Each row is a point on a landscape with many valleys, with its height.
From any point a ball rolls to the lowest of the 2 points nearest to it. It stops when none of these is lower. Distance is the straight distance between rows; heights are no part of it.
Q989 (h 628): [-27   4   7   0   6 -17 -11   5   0  20   7  -1 -11  24  23  10  -1 -14
  -2  14]
Q22 (h 74): [ -7  -3   2   3  16  -4  10  10   7   7  12 -12  -4 -12   8   6  -8   0
  17 -19]
Q621 (h 81): [  6   7  -2  -2  21  14  10  -6   3  -4  -2  -4 -19  -3 -13   8 -11   2
 -14 -10]
Q386 (h 183): [  7  11  -6 -16   0  13   7 -24   6  -2  -9  29 -14  11 -11   1 -22   6
 -11   2]
Q131 (h 137): [-14  -1 -33  -1  -2   9  -2  14   6   9 -17   8  24   4 -23   5 -24  25
   4   8]
Q44 (h 309): [ 11 -24 -10  12  -1   0  -1   4 -14 -11  -3 -12  18 -32   3  -2   6 -16
 -13   0]
Q642 (h 373): [ 10 -23   6   8  -5   0   0   1 -20 -15  -8 -16   9  -8  -9  -7  20  -1
  15 -12]
Q463 (h 254): [  3   5  -8   5  15   3  -1  -2  -3   4 -10 -22 -13  -7   2   6  18 -18
   3  -9]
Q330 (h 577): [ -5  -6  13  17   0 -13  -2   6  -7  16   4   2  -4   1  36   2  14 -14
  -2   3]
Q302 (h 604): [-15  -3  19  17   1 -23 -14  -1  -2  26   3   3 -14  11  31   6   5  -4
 -17  14]
Q532 (h 369): [ -9 -18  -5   7   8 -12  -7  -7 -16  14  -3 -25  -6  -5   4  -7  20 -22
   7  -9]
Q475 (h 152): [-23  10 -10   0  -3   2   5  21   5  11   0   3   6  17  -1  17 -10 -11
  10  12]
Q888 (h 263): [  0  19  -5   2  -6  14  -5   4  12 -18  -3   4   2   2 -10  -7 -21  -9
  -8  13]
Q581 (h 107): [ -4   3 -28 -24  -8   2   2  -6  20   1 -12  21  13  11 -24  10  -6  32
  -1  13]
Q60 (h 141): [ 14   2  -5 -13   4   5   3 -17   3   5   7 -11 -16   5 -19  -1  -9   9
 -26 -16]
Q963 (h 327): [ -1  15   8  -4   2  13  -8   9   8 -22  -1  -8  -2 -12  -1  12 -11 -15
  -6   2]
Q910 (h 167): [-13   3 -33  -7   1  -9   4  13   6   5 -17   6  30   1 -16  10 -21   4
  10  22]
Q215 (h 82): [ -1   9 -22 -12  -2  15  -2 -16  15  11  -4  23   7  20 -15   9 -25  36
  -8   8]
Q569 (h 363): [  1  -1  10  -9  -3   8  12  -5  -9 -27 -11  -1 -14   6 -12  -5  -1   1
   4 -11]
Q442 (h 511): [ -2   6  -2  -2  -3 -24 -21  16  -1  19  12  22 -13  22  15   0  -1  -4
  13  15]
Q596 (h 260): [ 13  -4  14  10 -12  -3   7 -20   5 -12  -1  -9  -4   0 -16  -5 -14  17
 -14 -20]
Q247 (h 111): [ 16 -12   5  17   2 -15   8   7 -24  10   9  -7   7  -3  10  -7  17 -16
   9  -9]
Q597 (h 355): [ 19  -8   5   5  -4   4  10  -7  -7 -19 -11 -14  17 -30  -8   3  -1 -12
 -20  -4]
Q730 (h 191): [  1  20  -1  11  -9  23  -3  -4  10  -9 -10  18  -2  11 -18   0 -24  18
 -17  22]
Q95 (h 458): [ 15   7  21   5  -2   3  -5 -27  -2  -9  -3   2 -15 -17  -9   1  -6  17
 -27  13]
Q5 (h 177): [-19   6   0  -4  -4 -14   6  16   5   2  13  11  11  10  13  -9 -13   6
  26   2]
Q190 (h 159): [  9  -6  -7  -8  10  19  -2  -1   3  -1  -8 -18 -15 -18  -8   6   4  -9
 -11 -10]
Q893 (h 73): [-20  16  -7  -9   0   9  12  16  13   2   5  12   4  16 -19   0   1   4
   5   5]
Q497 (h 396): [ -2  15 -16   1  11   0  19   2  10 -10  -1   3 -11  -2  -3 -17   6   1
  13  23]
Q935 (h 533): [-17   0 -12  -4  -7 -24 -23  13   6  34   3  33   5  21  15  -4  -3  12
  20  19]
Q494 (h 494): [  1  12  19   1   1  12   3 -21  17 -16 -10   1 -16 -20  -6   0  -2  16
  -8  12]
Q218 (h 127): [ 12  10 -11 -16  -2   1   8  -9  25  -1  -1   4 -17  10 -18  -4  -8  25
  -9  12]
Q11 (h 178): [ -7   7  -5   2  -3  -7  14   4  11 -23   7  -6   0   4   2  -4  -5   2
  -6  -3]
Q774 (h 674): [  1  -9   6  -4   4  -6  -8  -1  -9  12   2 -27   6   2  19  20   9 -12
  14 -17]
Q492 (h 218): [  3  15   5   4  -9   1  19 -15  16 -14  -6   0   5  10 -11   0 -12  13
 -14  -1]
Q297 (h 545): [ 11 -15  25  18   5 -19 -20 -11  -7  33  -6  11 -12   9  19   3  17   3
 -10  -7]
Q951 (h 506): [-11   3   6   8   8 -11   3   9   4 -10  16  -3   6 -22  14  -8  15  -3
  -1  -2]
Q664 (h 483): [  3   9  17  16  -6 -19 -14  10 -14  11   8  21  -4  24  15  -1   2 -11
  11  11]
Q560 (h 470): [-10  -4   8   3  -3   6  -2  14 -12 -11   3 -19  -7   6   6 -17   1  -8
  11  -6]
Q258 (h 548): [ -8  -3   2   3 -11 -14 -15   4   4  34  -9  34   2  32  23  -6   3  16
   6  30]
Q445 (h 242): [-26   5 -17 -17 -11  -7  -5  18   0  11  -1  16   9  21  11  16   6  -7
  13  23]
Q812 (h 422): [  0  -6  -3   0   2   3   5  -3  -8 -14   2 -21  -5   1  -5 -25  18  -2
   6 -15]
Q593 (h 300): [ 19 -22  11  -9  -7   9  -1 -20  -6 -12  -1  -9  -4 -14 -15   0  -3  19
 -11 -30]
Q607 (h 445): [  2   7   8   7  -4 -23   1  12 -14   1   5  18  -9  18   5   2   6 -18
  23  -8]
Q102 (h 541): [  2  -2  18  -3   0   6 -10  13 -23   2  12 -10   8  -5  21  -4  23  -2
  15  -6]
Q248 (h 543): [ -6  -9  11  18  -7 -19  -4  12   0   3  14  -6   0 -14  26   1  32  -3
  -1  -2]
Q260 (h 399): [  5   6   2  -2   0  -1  14   6 -12 -14  -1  11 -11   7  -3  -6  13 -10
  16 -14]
Q585 (h 340): [ -2  11  -6  -3   7   9  10  -2   8  -5  -9 -15 -15  -4   5 -11   6 -15
  11   6]
Q767 (h 520): [  1  -2  16  -1   2  17  11  -4   8 -15   1  -4  -5 -21   4  -8  -2  22
  -5  -6]
Q653 (h 339): [  7   8   4  -1  12   0  10  14 -18  -2  -1 -15   8   0  -8   8 -11 -26
  -5  -8]
Q317 (h 58): [ 12   5  -4  -2 -21  14   4 -14  18   4   3  17 -19   5  -6  -6 -15  30
 -21  20]
Q900 (h 535): [  0 -35  -9   5 -14  20   2  -5  -6  -2 -11 -22  18 -16 -13 -12   7  -3
  -4 -12]
Q480 (h 229): [-15   8 -25 -23  -1 -15  -8  11   2   9 -12   8  22  13  -6  14  -5  -7
  23  21]
Q770 (h 385): [ 15  13  16  -6  -8  12 -11  -7  11 -18   0  -3   5 -25  -6   1  -2  -8
 -17  -2]
Q9 (h 16): [  1   1   4  -6  22   8  11   4   7  -6  12 -14  -4  -1  -1  14 -18  11
   0 -18]
Q373 (h 503): [ 10 -36 -14  12  -3  14  -6   2 -12   7  -5 -10  28 -10 -14  -5   5 -15
   9  -6]
Q686 (h 404): [ 20  -6   8   3 -10  13  -5 -20  -3  -6  -3  -5   0 -23 -13  -2   1  -1
 -37   2]
Q136 (h 436): [ -3  14 -12   1  -5 -13   5  16  10  -7   6  16   4   5   6  -9  15  -1
  20  29]
Q100 (h 582): [  7 -26  10  11   0 -15 -16  -6 -17  28  -7   2  -5  -4  29   1  19  -9
   4  -6]
Q27 (h 129): [  4   9  -5 -11  -9  10  -4 -30   3  21  -3  35  -6  12  -9  -2 -30  23
 -12  14]
Q959 (h 514): [  9  -1  24  13 -12 -17 -24  -1  -2  19  -3  19 -20  23  21   4  12  -3
  -1   3]
Q238 (h 228): [ 12 -21 -14  14   8 -11   3  11 -19  -2   6   1   2 -21   7   0  19 -17
  -2 -14]
Q150 (h 117): [-11  21 -19  -2   8  14   4   4  27   3   3  19  12   2 -15  13 -11  11
  -9   5]
Q824 (h 333): [  4 -13   9  -9  -3   5   9  -5 -12 -17  -8 -13   1 -14 -16   6   4   0
   0 -23]
Q189 (h 493): [  1  -5  12 -10  -2  13  -6   3 -13 -12   3   0   3 -13   8  -2  20 -18
  10 -17]
Q818 (h 471): [ -7  19   2  14   7 -19  -2   9  10 -10  11   5   3  -7   7 -10   7  -8
  15  14]
Q299 (h 208): [-10   8  -6 -16 -11  -2   4  14  14 -22   7  15   9  -1  -1  -6 -16  13
  18   3]
Q415 (h 456): [ 16 -11  -6   1   5  17  -2   0 -17   3   0 -19  29 -10 -10  -1   7 -19
  -8 -15]
Q246 (h 444): [  7   1   7  -8   2  13 -10  -6  -3 -15   7  -3  13 -25  -4 -17  16  -8
  -4 -14]
Q46 (h 457): [ -3 -22  12  13   0 -16  -9   0 -21  23   4 -32   8  10   7 -12  21  -9
   0   2]
Q728 (h 651): [-20   1   9  -7   2 -12   2   4   0  12   9 -17   2  15  27  13  -4  -9
  11  -8]
Q239 (h 547): [  1 -18   9   8  -2  27   8 -10  -2  -2  -6 -21   0 -19  -5 -15   3   7
  -8 -12]
Q950 (h 194): [ 21   8   4 -14   3  -2   7 -33  -1  -3   2  14 -20   7 -11   5 -13  15
 -20  -4]
Q521 (h 406): [  9   1   5   5  12  -3  -6  -4 -21  -2   8 -19  17  -7  -5   4   3 -17
   4 -24]
Q802 (h 174): [ -7   6 -27 -18   6  -4   7   7  25  -9  -3  -4  -6  13 -12   2 -10  11
  -1  16]
Q45 (h 140): [ -9   9  -5   0   5   0  15  16  23   6  12  -1  -1   3   1  -3 -18  14
  16 -10]
Q508 (h 255): [-12  11   2  -3   5  -4   2  17  -6   2   5   0  -8   6  -5  13  -2 -25
   0   1]
Q944 (h 146): [-12  13 -12  -2   8   0  11  -2  16 -17   5  13   9  -5   4   9 -12   5
 -13   6]
Q675 (h 130): [  7  11  -3   5   3  27   6  -8   6 -13  -4  18 -22   2  -9  -5  -7  23
 -14  13]
Q155 (h 701): [  8 -30   8   3  -1 -10 -16  -9 -23  23  -4 -19  11   0  16  13  20  -9
  24  -8]

For each start below, name the point where the ball stops.
Q258 | Q893
Q900 | Q475
Q155 | Q893
Q189 | Q317
Q935 | Q893
Q642 | Q893
